The views of a scene show one set of named points, each view turned or mirrored, and shifted as a whole, with a little noise and some points left out.

Scene 1
View 1
<60>: [-14, -13,   5,  10, -14,   8,  31,  -3, -13,   6,   6,  13,  -5, -19, -19,
  -9,  24,   4, -21,  -6,  53,   1, -18,  27,   2,   8,   0]
<24>: [ -8,  18,  11,  -9,   7, -16,  16,   7,   3, -14, -48, -17, -70, -20,   3,
  30,  32, -20,  -6,  29,  -4,  -1,  22,   2,  -4,  23,  22]
<201>: [  2, -12, -22, -22, -12, -10,  11,   7,   8,  25,  21,  -1, -25, -29,   2,
   0,  22,  -7, -21, -28,  23,   7,  -1,  12,  -3,  18,   0]
<208>: [ -5, -40,   8,   2, -17,  28,  21,   7,  -4,  21,  25,  14,   3, -26, -29,
 -23,  11,  19, -43,  -8,  46,  18,  -8,  21,  -3,   1,  -6]
<116>: [ -1, -36,   4,  -8, -14,  23,  14,  11,   4,  23,  20,   6,  -9, -28, -22,
 -16,  11,  14, -42,  -6,  31,  19,   2,  14,  -5,   5,  -3]
<204>: [-14, -21,  20,  16, -12,  21,  31,   0, -15,   1,  -1,  13,  -6, -18, -29,
 -13,  19,  11, -29,  10,  51,   7, -12,  25,  -1,   3,   3]
<64>: [  7,  -1, -22, -37,  -1, -20,  -1,  14,  21,  20,  -2, -17, -57, -32,  14,
  18,  24, -17, -18, -13, -11,   9,  23,  -3,  -7,  26,  10]
<133>: [  1,  15, -46, -34, -10, -42,  11,   0,  11,  24,  17,  -8, -40, -30,  26,
  17,  34, -28,   2, -46,  16,  -8,  -5,  12,   1,  31,   5]
<53>: [ -5,  -7,  -3, -10,  -7,  -4,  17,   6,   3,  10,  -3,  -2, -33, -25,  -5,
   4,  24,  -6, -20,  -3,  21,   5,   4,  12,  -2,  16,   7]
<147>: [ -8,  -8,  -1,  -2, -10,  -2,  22,   2,  -4,   8,   2,   4, -23, -23,  -9,
   1,  24,  -3, -19,  -6,  33,   2,  -5,  18,  -1,  13,   5]
<33>: [ -9,   0,  12,   0,  -2,  -1,  21,   4,  -3,  -5, -24,  -4, -41, -20,  -9,
  11,  26,  -6, -16,  18,  19,   2,   8,  12,  -2,  15,  12]
<73>: [  4, -30, -17, -22, -15,   8,   8,  11,  11,  32,  34,   3, -12, -33,  -8,
 -12,  14,   6, -36, -27,  26,  16,   1,  12,  -5,  11,  -5]
<203>: [-15, -17,  11,  14, -14,  14,  32,  -2, -15,   5,   5,  13,  -4, -19, -24,
 -12,  21,   8, -25,   0,  53,   3, -15,  27,   1,   5,   1]
<165>: [-12,   1,   4,   2,  -7,  -5,  26,  -1,  -8,   0, -12,   2, -28, -19,  -8,
   6,  28,  -7, -13,   3,  33,  -2,  -6,  18,   0,  15,   9]
<227>: [ -6,   1, -45, -18, -21, -28,  22,  -7,  -3,  30,  41,   9,  -4, -28,  12,
  -4,  31, -15,  -4, -60,  52,  -9, -29,  28,   5,  21,  -6]
<26>: [ -2, -22, -11, -13, -14,   5,  15,   7,   3,  23,  22,   5, -12, -28, -10,
  -9,  18,   3, -29, -20,  32,  11,  -5,  16,  -2,  11,  -2]
View 2
<133>: [ 13, -16, -62, -12,   1,  14,  18, -29, -54, -24,  17,  -1, -13,   7,  12,
   9,  16,   4,  15,  28,  27, -21, -49,  11,  -6, -19,   1]
<53>: [  3,  -9, -38,  -4,   8,   8, -18, -19, -13, -12,   1,  26,  10,   6,  15,
  14,   6,  -6,  -9,  19,  25, -12,   0,  12,  -3,   3,  -7]
<203>: [  1,  -1,  -3,  11,   1, -11, -10, -14,  14,   8,  25,  26,  16, -10,  18,
   1,  -8,  -2, -11,  12,  21,  -3,  28,  20,   9,  19, -17]
<24>: [  6,  16, -71, -13,  22,  24, -46, -25, -24, -25, -28,  44,  48,  25,   6,
  41,   8, -21,  -2,  27,   8, -18, -23,  17, -14,  15, -22]
<204>: [ -1,   0,  -1,  11,   3, -11, -20, -12,  20,   9,  19,  33,  22,  -8,  17,
   3,  -9,  -5, -17,  11,  21,  -2,  36,  19,   8,  23, -17]
<227>: [ 12, -20, -25,   2, -10,  -7,  40, -23, -33,  -4,  49, -12, -24, -13,  16,
 -13,   4,  14,  15,  20,  30, -13, -26,  15,   7, -12,  -1]
<64>: [  5, -23, -69, -17,  13,  26, -23, -23, -40, -33, -21,  24,  -5,  20,  14,
  23,  23,  -7, -10,  25,  32, -22, -24,   2, -14, -17,   8]
<60>: [  2,  -1,  -8,   9,   0, -10,  -4, -15,   7,   7,  28,  21,  14, -10,  17,
   0,  -7,  -1,  -7,  14,  21,  -4,  19,  20,   8,  17, -17]
<33>: [  2,   6, -41,  -3,  13,  10, -32, -19,  -6, -11,  -7,  38,  32,  10,  11,
  23,   2, -12,  -8,  20,  15, -12,   2,  17,  -4,  16, -18]
<201>: [  5, -26, -35,  -3,   1,   6,   3, -19, -24, -13,  13,  11, -17,   1,  18,
   2,  12,   4,  -7,  20,  35, -14,  -6,   7,  -1, -13,   5]
<116>: [ -4, -29,  -9,   5,   2,  -1, -20, -10,   9,  -2,   6,  28, -11,  -5,  23,
  -1,   6,  -1, -30,  11,  38,  -6,  38,   5,   4,  -2,   6]
<26>: [  2, -25, -20,   2,   0,  -1,  -5, -15,  -6,  -5,  15,  18, -13,  -4,  20,
  -1,   7,   3, -16,  15,  34,  -9,  15,   8,   3,  -5,   3]
View 3
<204>: [-24,  19, -16,  12,  32, -16, -13, -26,   1, -28,  34, -26,   2,   9,  29,
   5, -15,  -9, -10,  16,  11,  11, -16,  -2,   7,  10,   9]
<60>: [-20,   6, -15,  10,  18, -15,  -4, -19,   6, -33,  42, -19,  -1,  14,  15,
   5, -14, -10,   0,  11,   7,   8, -18,   3,   0,  16,  16]
<147>: [-11,  -9, -17,   1,  18,  -4,   9, -10,   4, -16,  30, -10,   2,  12,  15,
  11,  -2,  -3,  -2,  -1,   5,   2,  -8,  -3, -12,  13,  13]
<73>: [  1,  -9,   9,  -8,  12, -24,   3, -12,  17, -13,  30, -15,  28,  20,  -9,
   1,  22,  14,  15,  -3,  -2,  -9, -14, -23,   1,  -3,  15]
<24>: [ -5, -27, -47, -10,  37,  38,  33,   9, -16,  20,   1,   4, -11,  -4,  48,
  34,   1,  -4, -31, -22,  12,   0,  21,  -3, -42,  19,   2]
<227>: [ -3, -36,  -1,  -2, -23, -21,  23,   3,  26, -40,  59,   6,   1,  30, -32,
  -1,   2,  -4,  36,  -3,  -7,  -5, -25,   8, -18,  23,  35]
<133>: [  9, -57, -15, -16, -15,   7,  44,  19,  15,  -8,  35,  18,   1,  22, -19,
  15,  17,   3,  21, -24,  -6, -12,  -4,   0, -40,  20,  27]
<116>: [ -7,  10,   4,  -1,  28, -24, -10, -23,   9, -14,  25, -26,  27,  14,  10,
   2,  13,  11,   2,   5,   4,  -2, -13, -23,  10,  -5,   8]
<64>: [ 12, -41, -14, -23,  15,  16,  36,  13,   4,  20,   6,   7,  17,  11,   6,
  22,  31,  16,   0, -29,   0, -15,  11, -22, -34,   4,  10]
<165>: [-13, -10, -27,   3,  21,   4,  12,  -7,  -1, -15,  29,  -8,  -7,   9,  23,
  15, -10,  -8,  -9,  -2,   8,   5,  -5,   3, -18,  18,  13]
<203>: [-22,  12, -14,  12,  24, -17,  -9, -22,   4, -32,  39, -22,   0,  12,  20,
   4, -15,  -9,  -4,  13,   8,  10, -18,   1,   4,  13,  13]
<26>: [ -5,  -7,   0,  -2,  13, -19,   4, -13,  13, -18,  33, -15,  18,  18,   0,
   3,  10,   6,  10,  -1,   1,  -4, -14, -14,  -2,   3,  15]
<53>: [ -7, -16, -20,  -5,  20,   4,  16,  -4,   1,  -6,  23,  -6,   4,  10,  17,
  15,   4,   0,  -5,  -9,   5,  -1,  -2,  -7, -19,  11,  11]
<208>: [-15,  20,   5,   6,  26, -32, -19, -30,  11, -28,  35, -31,  23,  16,  10,
  -3,   4,   5,   4,  15,   5,   3, -21, -18,  18,  -3,  10]
<201>: [  1, -24,  -3,  -9,   5, -10,  17,  -2,  13, -11,  30,  -4,  15,  19,  -7,
   8,  17,   8,  14, -10,  -2,  -8,  -9, -13, -14,   7,  18]
<33>: [-11,  -8, -31,  -1,  33,  13,  13,  -6,  -7,  -1,  16,  -9,  -3,   3,  36,
  21,  -5,  -4, -20,  -7,  10,   4,   4,  -4, -20,  14,   6]
View 4
<116>: [  6, -18,  22, -11,  17,   4, -18,   1, -35, -18, -22,  24,  -1,  -5, -26,
  17,  12,   8,   3, -23,  -6,  -7, -22,  -2,  41,  24,  12]
<147>: [  7, -16,   9,   3,  21,  15,  -6,  -7,  -4, -19,  -4,  -6,   2,  11, -18,
  26,  -6,   4,   1, -15, -22,   6, -16,   1,  28,  13,  13]
<24>: [ -7, -18,   6, -11,  16,  12,  64,  -1,  46, -29,   0, -20,   5,  30,  -5,
  34, -37, -11, -32, -22, -16,  19,  15,  19,  20,  16,  12]
<64>: [ 21, -17,  18, -12,  27,  15,  56,  -4,   5, -50,  -6,   6,  14,  26,  -8,
   5, -19,   9, -20, -38,  -8,  30, -18, -11,  -4,  31,  30]
<73>: [ 21, -16,  21,  -4,  25,  11, -13,  -6, -39, -30, -16,  22,   7,   3, -23,
   6,  11,  17,   7, -29, -10,   7, -36, -16,  21,  27,  23]
<60>: [  3, -15,   6,   8,  20,  15, -35,  -8, -11,  -6,  -4,  -9,  -3,   4, -22,
  33,   1,   4,  12,  -7, -28,  -4, -17,   4,  42,   7,   6]
<201>: [ 24, -15,  15,   2,  29,  18,   3,  -9, -19, -35,  -5,   5,  10,  15, -17,
   9,  -2,  15,   4, -26, -18,  18, -32, -16,   9,  23,  25]
<165>: [  2, -16,   5,   4,  20,  17,   1,  -7,  10, -16,   0, -16,   1,  16, -16,
  32, -14,   0,  -2, -12, -26,   8,  -7,   8,  30,   9,  10]
<208>: [  4, -17,  19,  -4,  17,   4, -40,   0, -41,  -8, -21,  20,  -4, -10, -29,
  22,  18,   8,  11, -16, -11, -14, -24,   0,  50,  18,   8]
<203>: [ -2, -17,   7,   6,  18,  12, -36,  -6, -13,  -3,  -8,  -6,  -6,   0, -25,
  35,   2,   1,  10,  -7, -25,  -9, -14,   9,  47,   7,   3]
<33>: [ -5, -17,   8,  -6,  15,  11,  22,  -2,  18, -19,  -5, -11,   0,  16, -14,
  33, -18,  -6, -15, -16, -18,   6,   2,  14,  32,  13,   8]
<133>: [ 38, -13,   5,  15,  38,  33,  22, -20,   3, -49,  13, -18,  18,  34,  -7,
   4, -18,  19,   4, -28, -31,  42, -36, -26, -20,  18,  36]

Which points are out of place in each view (at most two, in the order of its rows)? Write none if all are in place.
view 1 | none
view 2 | <201>
view 3 | <53>
view 4 | none
